Each scene shows the same named points in several views. A view is turned or mirrored, shifted and resized as a whole, has a little noise and may leave points out.

Scene 1
View 1
J_621: 0.11 -0.73 -0.28 -0.38 1.70 -0.94 -0.83 -0.20 0.49 0.11 -1.08 0.57 0.50 0.09 -0.04 0.44 -0.34 -0.51 1.39 -0.90 0.67 -0.39 0.94 -0.28
J_980: -0.11 -0.94 -0.43 0.20 1.48 -0.98 -0.74 -0.85 -0.02 -0.07 -1.77 0.31 0.44 -0.54 0.29 -0.74 1.24 -0.73 0.53 -0.65 -0.48 0.79 0.38 0.21
J_519: 0.12 -0.61 0.05 -0.45 1.09 -1.10 -1.25 -0.21 0.35 0.56 -1.31 0.65 0.52 0.18 -0.45 1.28 -0.67 0.10 1.25 -1.04 0.97 -0.37 1.48 -0.95
J_219: 0.12 -0.25 -2.30 -2.44 1.62 0.05 -1.50 0.84 1.24 -0.81 -0.25 1.38 0.05 0.57 -0.95 0.49 0.55 -0.32 2.55 -1.47 1.45 0.29 1.32 0.90
J_548: -0.35 -1.33 -0.04 -0.69 0.63 -1.63 -1.38 -0.60 0.28 0.88 -2.79 0.82 0.15 -0.60 -0.36 0.84 -0.17 0.09 0.96 -0.59 0.56 0.00 1.22 -0.71
J_388: -0.70 -0.79 -1.60 -0.76 0.97 -1.08 -1.07 -0.78 0.11 -0.53 -2.02 1.35 0.18 -1.27 -0.21 -0.95 1.73 -0.76 1.15 -0.60 -0.36 1.49 0.28 0.73
J_611: -0.36 0.07 -0.75 -0.49 0.93 -1.51 -1.29 -0.64 -0.09 -0.12 -0.87 1.51 0.73 -0.81 -1.06 0.66 0.52 -0.37 1.18 -1.11 0.63 0.43 1.23 -0.58
J_457: 0.06 -0.34 1.18 0.87 -0.06 -1.88 -0.99 -1.84 -1.23 0.99 -2.21 -0.33 0.66 -0.67 0.09 -0.28 1.77 0.09 -1.37 -0.68 -0.93 1.59 1.16 -1.24
J_408: -0.11 0.04 -1.08 -0.94 -0.02 -1.06 -1.45 -1.06 -0.33 -0.24 -1.36 0.72 0.25 -0.65 -0.66 -0.86 2.64 -0.25 -0.10 -0.95 -0.30 2.24 0.90 0.10
J_59: -0.08 0.06 -2.47 -0.45 3.09 0.15 -0.27 0.19 0.59 -2.19 0.99 1.38 0.74 -0.69 0.09 -1.34 1.52 -1.99 2.13 -1.37 0.11 0.40 -0.44 2.09
J_890: 0.51 -0.49 -0.88 0.29 2.41 0.00 -0.24 -0.38 0.16 -0.87 0.04 -0.10 0.65 0.22 0.68 -1.15 1.29 -1.21 0.78 -1.04 -0.30 0.32 0.15 0.89
J_644: 0.17 0.87 -1.68 -0.38 1.87 -0.33 -0.92 -0.16 -0.04 -1.46 1.15 1.24 1.09 -0.24 -0.81 -0.26 1.42 -1.15 1.49 -1.65 0.37 0.71 0.65 0.61
J_7: -0.76 -0.11 -0.88 -0.15 0.07 -1.73 -1.36 -1.65 -0.76 -0.22 -1.93 1.36 0.67 -1.60 -0.63 -0.84 2.56 -0.62 -0.07 -0.70 -0.57 2.18 0.68 -0.07
J_407: 1.05 -0.45 -1.64 -1.16 1.45 0.69 -0.90 -0.32 0.37 -0.99 -0.47 -0.74 -0.29 0.71 0.65 -2.29 3.25 -0.72 -0.16 -1.20 -0.64 2.12 0.47 1.75
J_841: 0.13 -0.65 0.74 0.57 0.73 -1.48 -0.83 -1.41 -0.47 0.63 -1.91 -0.13 0.48 -0.42 0.34 -0.28 0.92 -0.20 -0.52 -0.73 -0.57 0.76 0.96 -0.88
J_590: 0.27 -1.04 -0.30 -0.93 1.44 -0.80 -1.15 0.07 0.78 0.58 -1.60 0.42 0.13 0.47 -0.17 0.88 -0.72 -0.05 1.54 -0.97 1.04 -0.48 1.34 -0.45
View 2
J_548: -1.27 -0.65 0.73 0.23 -0.88 -0.62 -0.69 -0.82 0.94 0.06 1.32 -2.04 1.07 -0.13 0.43 -0.42 0.79 -1.32 0.41 -1.63 -0.26 -1.52 -0.09 0.37
J_590: -1.01 -0.57 0.87 1.13 -0.91 -1.12 -0.02 -0.82 0.85 -0.15 0.80 -1.84 1.26 -0.03 0.13 0.08 -0.05 -1.23 0.12 -1.42 -0.24 -1.36 0.18 1.15
J_388: -1.69 -0.70 1.30 -0.58 -0.44 0.19 -1.40 -1.64 1.08 0.56 0.23 -1.03 1.11 -1.20 0.67 -1.71 0.11 -0.50 0.18 0.03 -0.93 -1.09 0.37 -0.97
J_457: -0.70 0.44 -0.45 -1.89 -1.60 -0.31 -1.48 -0.43 0.92 0.09 0.49 0.99 0.03 0.65 0.13 -0.30 1.24 -1.08 0.52 1.06 -0.28 -1.04 -1.17 0.43
J_611: -0.78 0.12 1.31 -0.35 -1.01 -0.57 -0.80 -1.26 0.74 -0.29 0.70 -1.28 1.13 0.08 -0.39 -0.70 0.74 0.07 -0.22 -0.79 -0.81 -1.06 0.76 0.31
J_841: -1.02 -0.17 -0.09 -0.94 -1.15 -0.57 -1.19 -0.70 0.91 -0.14 0.43 -0.06 0.23 0.06 0.37 -0.08 0.69 -1.18 0.39 0.69 -0.50 -1.11 -0.68 0.65
J_890: -1.80 -0.77 1.05 0.52 -0.38 -0.80 -0.76 -1.84 0.82 -0.18 -1.05 -0.81 0.95 -1.31 0.69 -0.04 -1.14 -0.57 -0.17 1.62 -1.06 -0.54 0.53 0.61
J_59: -2.01 -1.20 2.37 0.93 0.20 -0.50 -0.87 -2.74 0.80 -0.38 -1.10 -1.89 1.68 -2.29 0.77 -0.88 -1.47 0.62 -0.79 1.40 -1.73 -0.15 2.10 0.01
J_408: -0.96 0.36 0.92 -0.98 -0.65 0.40 -1.22 -1.32 1.05 0.85 -0.38 0.54 0.94 -0.43 -0.18 -1.83 -0.07 -0.21 0.07 0.30 -0.78 -1.06 -0.02 -0.76
J_407: -1.60 -0.26 1.08 0.75 -0.11 0.22 -0.76 -1.71 1.37 1.48 -1.97 0.87 0.91 -1.73 0.36 -1.38 -2.19 -0.96 0.29 1.60 -0.75 -0.85 -0.03 -0.42
J_621: -1.24 -0.57 0.98 0.70 -0.78 -1.11 -0.35 -1.16 0.84 -0.28 0.60 -1.87 1.22 -0.20 0.32 0.14 0.07 -0.87 0.02 -0.56 -0.48 -1.16 0.40 1.02
J_7: -1.09 0.21 0.84 -1.85 -0.88 0.31 -1.79 -1.34 1.06 0.42 0.26 0.19 0.78 -0.45 0.07 -1.80 0.87 0.02 0.11 0.52 -0.95 -0.91 -0.06 -0.97
J_219: -1.00 -0.25 2.32 2.00 -0.19 -0.37 0.32 -1.64 1.18 0.53 -0.17 -2.00 1.93 -0.91 -0.48 -1.10 -1.27 -0.14 -0.25 -1.88 -0.75 -1.33 1.42 0.22
J_644: -0.95 0.00 2.13 0.45 -0.43 -0.69 -0.58 -2.04 0.62 -0.35 -0.84 -1.02 1.43 -0.91 -0.33 -0.74 -0.82 0.85 -0.67 0.59 -1.45 -0.37 1.76 0.58
J_519: -0.74 -0.13 0.81 0.65 -1.03 -1.15 -0.19 -0.70 0.79 -0.51 0.90 -1.71 1.11 0.54 -0.18 0.25 0.45 -0.92 -0.07 -1.21 -0.34 -1.28 0.22 1.31
J_980: -1.59 -0.72 0.56 -0.42 -0.68 -0.43 -1.06 -1.44 0.99 0.05 0.11 -0.86 0.68 -0.85 0.80 -0.47 0.11 -1.01 0.24 0.79 -0.65 -1.00 -0.16 0.04
View 3
J_590: 0.62 0.14 0.96 -1.07 0.15 -0.09 0.46 -0.12 0.46 0.22 0.78 0.95 0.90 -0.43 0.28 0.45 0.45 -1.42 -0.38 0.00 0.12 0.81 -0.54 -1.38
J_408: 0.55 -0.52 0.73 0.00 0.51 0.33 -0.65 -0.46 0.36 -1.46 -0.32 -0.46 -0.38 -0.83 0.19 0.13 -1.17 0.67 0.03 0.32 0.34 0.05 -0.06 -1.29
J_519: 0.64 0.59 0.94 -0.88 0.18 -0.27 0.17 -0.43 0.33 0.22 0.26 1.01 0.72 -0.16 0.17 0.19 0.30 -1.12 -0.13 0.04 -0.04 0.77 -0.95 -1.35
J_644: 0.08 -0.05 1.83 -0.44 -0.51 0.61 0.62 -0.29 0.97 -1.79 -0.44 0.66 -0.69 -0.61 -0.40 0.26 0.46 -0.20 0.26 1.30 -0.34 0.00 -0.10 -1.86
J_59: 0.37 -1.02 2.06 -0.79 -0.68 1.05 1.32 0.34 0.90 -2.94 0.16 0.68 -0.39 -1.31 -0.17 0.69 1.10 -0.26 0.43 1.65 -0.04 -0.28 0.37 -2.50
J_980: 0.91 -0.30 1.06 -0.44 0.32 0.12 0.15 0.20 -0.07 -1.31 0.64 0.01 0.53 -0.43 0.48 0.10 -0.41 0.09 0.43 0.37 0.65 0.02 -0.44 -1.87
J_407: 0.35 -0.79 0.97 -0.26 -0.29 1.71 0.19 0.73 0.90 -1.93 1.02 -1.19 -1.09 -1.22 0.01 0.89 -0.84 0.40 0.03 0.72 0.45 -0.29 2.13 -1.66
J_548: 1.01 -0.26 0.70 -0.84 0.63 -0.59 -0.25 -0.48 0.08 -0.06 0.40 0.68 1.14 -0.51 0.69 0.20 -0.31 -0.77 -0.36 -0.21 0.44 0.76 -1.20 -1.29
J_621: 0.72 0.17 1.19 -0.88 -0.04 -0.07 0.65 -0.06 0.34 -0.41 0.57 0.87 0.69 -0.36 0.23 0.31 0.51 -1.01 -0.04 0.32 0.10 0.63 -0.75 -1.63
J_611: 0.75 -0.07 0.99 -0.57 0.41 -0.43 -0.18 -0.62 0.24 -0.57 -0.24 0.74 0.59 -0.41 0.22 0.07 -0.18 -0.41 -0.09 0.18 0.03 0.62 -1.21 -1.39
J_219: 0.13 -0.76 1.26 -1.10 -0.24 0.78 0.50 -0.33 1.51 -0.87 0.00 1.00 -0.13 -1.57 -0.08 1.06 0.63 -1.43 -0.94 0.81 -0.67 0.96 0.28 -1.20
J_890: 0.61 0.03 1.59 -0.57 -0.40 0.77 0.96 0.59 0.27 -1.69 0.90 0.00 -0.14 -0.37 0.15 0.43 0.28 -0.09 0.66 0.93 0.40 -0.22 0.36 -2.33
J_457: 0.96 0.77 0.53 0.20 0.72 -0.57 -0.87 -0.31 -0.65 -0.39 0.19 -0.59 0.34 0.58 0.47 -0.51 -1.50 0.82 0.74 -0.39 0.86 -0.05 -0.86 -1.41
J_841: 1.00 0.49 0.83 -0.22 0.45 -0.35 -0.25 -0.06 -0.47 -0.50 0.47 -0.20 0.50 0.32 0.45 -0.15 -0.80 0.13 0.57 -0.06 0.75 0.00 -0.76 -1.74
View 4
J_611: -0.16 -0.43 -0.19 0.48 -0.07 0.53 -0.19 0.35 0.09 0.75 0.26 -0.19 0.86 0.22 -0.24 0.16 0.24 -0.05 -0.65 0.36 -0.19 0.75 0.23 0.69
J_621: 0.34 -0.37 -0.10 0.30 0.33 0.60 -0.14 0.19 -0.44 0.36 0.73 0.42 0.97 0.47 -0.31 -0.05 0.16 0.58 -0.27 0.38 0.11 0.71 0.14 1.19
J_457: 0.50 -0.69 -0.32 -0.42 -0.08 0.32 0.76 0.27 -0.52 0.43 -1.01 0.32 0.22 -0.24 0.60 0.28 0.32 -0.68 -0.68 1.37 0.58 -0.32 1.33 -0.31
J_890: 0.91 -0.17 -0.27 0.73 0.27 0.96 0.11 0.72 -0.71 0.22 -0.25 -0.07 0.72 -0.36 -1.07 0.34 0.09 1.05 -0.01 -0.11 0.65 -0.53 0.38 1.39
J_644: 0.13 -0.05 -0.31 0.99 0.09 0.75 -0.18 1.07 0.14 0.52 -0.09 -0.87 0.80 -0.36 -1.06 0.63 0.18 0.62 -0.45 -0.35 0.06 -0.01 -0.43 1.42
J_519: 0.05 -0.42 -0.02 -0.03 0.44 0.38 -0.07 0.15 -0.24 0.34 0.93 0.44 0.86 0.63 0.22 -0.03 0.26 0.39 -0.62 0.74 0.04 1.03 0.09 1.01
J_407: 0.49 -0.50 -0.56 0.64 -0.02 0.98 -0.03 0.39 -0.28 0.33 -1.02 -0.34 0.08 -1.03 -0.77 0.60 0.21 2.13 -0.72 -0.57 1.07 -0.98 1.44 1.33
J_219: -0.52 -0.47 -0.26 0.92 0.12 0.90 -0.85 0.13 0.49 0.70 0.94 -0.44 0.76 0.15 -0.58 0.12 0.13 1.78 -0.97 -0.74 -0.09 1.03 0.06 1.85
J_841: 0.62 -0.57 -0.26 -0.14 0.05 0.45 0.50 0.22 -0.63 0.35 -0.47 0.52 0.48 -0.05 0.12 0.12 0.30 -0.16 -0.43 0.96 0.47 0.01 1.04 0.32
J_980: 0.56 -0.46 -0.38 0.44 -0.11 0.80 0.12 0.13 -0.69 0.53 -0.40 0.34 0.78 0.02 -0.54 0.17 0.15 0.41 -0.10 0.32 0.42 0.06 1.02 0.60
J_548: -0.09 -0.77 -0.13 0.03 0.02 0.45 -0.08 -0.27 -0.36 0.71 0.53 0.66 0.89 0.67 0.19 -0.17 0.25 0.16 -0.53 0.70 0.00 1.07 0.84 0.51
J_388: -0.11 -0.63 -0.41 0.84 -0.56 1.03 -0.31 -0.06 -0.20 0.96 -0.52 -0.07 0.86 -0.08 -0.87 0.24 0.20 0.61 -0.31 -0.24 -0.01 0.28 1.26 0.43
J_7: -0.19 -0.65 -0.42 0.59 -0.68 0.70 0.11 0.28 -0.03 1.12 -1.18 -0.45 0.56 -0.37 -0.42 0.43 0.25 -0.32 -0.67 0.35 0.06 -0.05 1.32 -0.11
View 5
J_519: -0.98 0.85 0.32 0.60 -0.60 -1.09 2.03 0.05 -0.59 0.86 0.27 1.95 -1.19 0.45 0.50 -1.60 1.90 0.51 0.11 1.21 2.15 1.61 0.09 0.01
J_7: -0.21 -0.03 0.11 -1.27 0.05 -0.17 0.99 -1.32 -0.51 -1.26 0.37 0.98 0.45 -0.92 -1.02 -0.12 0.69 0.70 -1.41 -0.62 2.57 1.01 -0.02 -0.59
J_644: -0.83 0.56 -0.36 -1.59 -0.72 -2.16 1.20 -1.39 -0.21 -1.10 0.43 1.33 0.17 0.05 -0.41 -2.93 0.39 0.64 0.18 1.79 2.16 -0.24 0.00 -1.03
J_59: -1.36 1.66 -0.31 -2.53 -0.56 -1.71 1.22 -2.51 0.14 -1.07 0.45 2.68 1.04 -0.20 -0.58 -3.29 -0.26 0.93 0.97 1.89 1.58 -0.55 0.90 -1.78
J_890: -0.45 1.29 -0.63 -1.71 -0.77 -0.95 1.50 -1.79 -0.02 0.75 -0.41 2.12 0.31 -0.13 -0.74 -1.84 -0.16 0.49 0.87 1.03 1.58 -0.56 0.06 -0.98
J_407: 0.10 0.04 -0.93 -3.17 -0.60 0.56 1.15 -1.88 -0.47 0.14 -1.13 1.08 0.02 -0.56 -1.02 -1.16 -0.79 0.93 0.21 1.72 -0.04 -0.75 0.14 -1.37
J_219: -1.33 0.52 0.22 -1.03 -0.58 -0.44 1.79 -0.50 -0.89 -0.47 0.41 1.70 -0.98 0.37 0.91 -2.82 1.38 1.25 0.09 3.10 0.35 1.23 0.91 -1.19
J_408: -0.04 -0.38 -0.10 -1.74 -0.23 0.02 1.11 -1.17 -0.72 -1.00 -0.02 0.56 0.02 -0.74 -0.92 -0.48 0.39 0.78 -1.09 0.36 1.65 0.66 -0.05 -0.67
J_841: 0.08 0.56 -0.08 -0.20 -0.52 -0.22 1.61 -0.75 -0.30 1.06 -0.45 1.47 -0.39 -0.30 -0.81 0.11 0.94 0.21 -0.42 -0.44 2.41 0.70 -0.46 0.23
J_621: -1.04 1.24 0.17 -0.07 -0.53 -0.93 1.97 -0.63 -0.33 0.84 0.12 2.36 -0.60 0.31 0.25 -1.74 1.29 0.67 0.40 1.17 1.93 1.06 0.32 -0.30
J_457: 0.55 -0.08 -0.34 -0.21 -0.35 -0.02 1.31 -0.50 -0.45 0.96 -0.63 0.61 -0.43 -0.51 -1.25 1.03 1.00 0.10 -1.11 -1.23 2.85 0.79 -1.01 0.57
J_388: -0.80 0.71 0.24 -1.55 0.03 0.12 1.36 -1.67 -0.44 -0.83 0.49 1.93 0.51 -0.67 -0.61 -0.80 0.57 1.07 -0.68 0.34 1.59 1.13 0.90 -0.98
J_611: -0.98 0.49 0.30 -0.28 -0.36 -1.17 1.46 -0.67 -0.52 -0.69 0.66 1.44 -0.24 0.00 0.11 -1.59 1.43 0.65 -0.54 0.74 2.54 1.24 0.22 -0.30
J_590: -1.04 1.14 0.35 0.26 -0.60 -0.76 2.12 -0.19 -0.59 1.05 0.20 2.25 -1.08 0.50 0.57 -1.68 1.57 0.71 0.33 1.65 1.43 1.55 0.34 -0.20
J_980: -0.42 1.13 -0.13 -0.91 -0.26 -0.19 1.58 -1.30 -0.24 0.55 -0.08 2.25 0.23 -0.38 -0.59 -0.58 0.52 0.64 -0.07 0.14 1.88 0.69 0.21 -0.55
View 6
J_980: -0.82 -0.03 0.22 -0.60 -0.01 -0.81 0.42 -0.47 -0.21 0.46 -0.76 0.48 -0.05 -0.17 -0.13 0.28 0.16 -0.03 -1.13 -0.64 1.02 -0.03 0.73 0.11
J_408: -0.64 0.09 0.92 0.23 0.05 0.40 -0.26 -1.88 -0.54 0.62 -0.53 0.50 -0.25 0.86 -0.22 0.69 0.07 0.54 -0.13 -0.87 0.88 -0.15 0.69 0.02
J_457: -1.59 0.45 0.96 0.29 1.00 -2.00 -0.19 -1.30 -0.30 1.02 -1.55 0.77 -0.50 0.38 -0.04 -0.19 1.11 1.85 -0.16 -0.22 1.50 0.38 1.58 0.25
J_644: -0.33 0.46 0.41 -0.30 -1.04 0.76 1.36 -0.46 0.46 0.91 0.99 0.17 0.73 0.90 0.30 0.60 -0.46 -0.58 -0.50 -0.74 0.84 -0.08 -0.01 -1.49
J_407: -1.53 -0.01 1.15 0.02 0.10 2.15 0.96 -1.33 -0.05 -0.52 -0.91 0.20 0.80 -0.18 -0.52 0.89 -0.34 0.10 -1.31 -1.69 1.36 -1.31 -0.02 0.25
J_219: 0.58 0.51 -1.02 0.06 -1.11 1.21 1.29 -0.72 -0.33 0.06 1.85 1.76 -0.15 0.23 -0.07 0.33 -0.88 -0.50 -0.98 -0.90 0.60 -0.04 -1.59 -0.45
J_621: -0.21 0.65 -0.78 -0.51 -0.36 -1.13 1.34 0.09 0.09 0.52 0.50 1.44 -0.19 -0.24 0.13 -0.25 -0.05 0.18 -1.14 -0.40 1.03 0.42 -0.31 -0.38
J_7: -0.45 -0.26 0.94 -0.07 -0.01 -0.54 -0.79 -1.71 -0.69 0.96 -0.62 0.24 -0.58 1.07 -0.15 0.89 0.18 0.13 0.17 -0.58 0.59 0.11 1.33 0.07
J_59: -0.15 -0.23 0.18 -1.16 -1.46 1.37 1.55 0.15 0.41 0.46 0.60 -0.41 1.05 0.34 0.15 1.20 -0.98 -2.12 -1.50 -1.21 0.47 -0.54 0.11 -1.15
J_548: 0.03 0.34 -0.96 -0.12 0.02 -1.90 0.34 -0.58 -0.66 0.60 0.13 1.93 -1.03 -0.12 -0.07 -0.28 0.20 0.66 -0.74 -0.15 0.89 0.73 -0.02 0.41
J_890: -1.19 0.08 0.38 -0.69 -0.39 0.32 1.56 0.08 0.57 0.18 -0.31 0.02 0.88 -0.25 0.02 0.36 -0.21 -0.43 -1.49 -1.05 1.27 -0.56 0.27 -0.56
J_590: -0.08 0.59 -1.25 -0.16 -0.19 -1.15 1.37 -0.10 -0.26 0.26 0.68 1.92 -0.47 -0.42 0.02 -0.45 -0.06 0.54 -1.12 -0.36 1.15 0.52 -0.78 -0.02
J_388: -0.26 -0.28 0.41 -0.38 -0.23 -0.39 -0.30 -1.33 -0.66 0.82 -0.44 0.43 -0.35 0.60 -0.08 0.85 0.00 -0.45 -0.44 -0.71 0.48 0.08 0.89 0.24

Which points are out of place in each view (at most two, in the order of its rows)? Write - if all are in place.
view 1 -> -
view 2 -> J_548
view 3 -> J_407, J_611
view 4 -> -
view 5 -> J_219
view 6 -> J_388
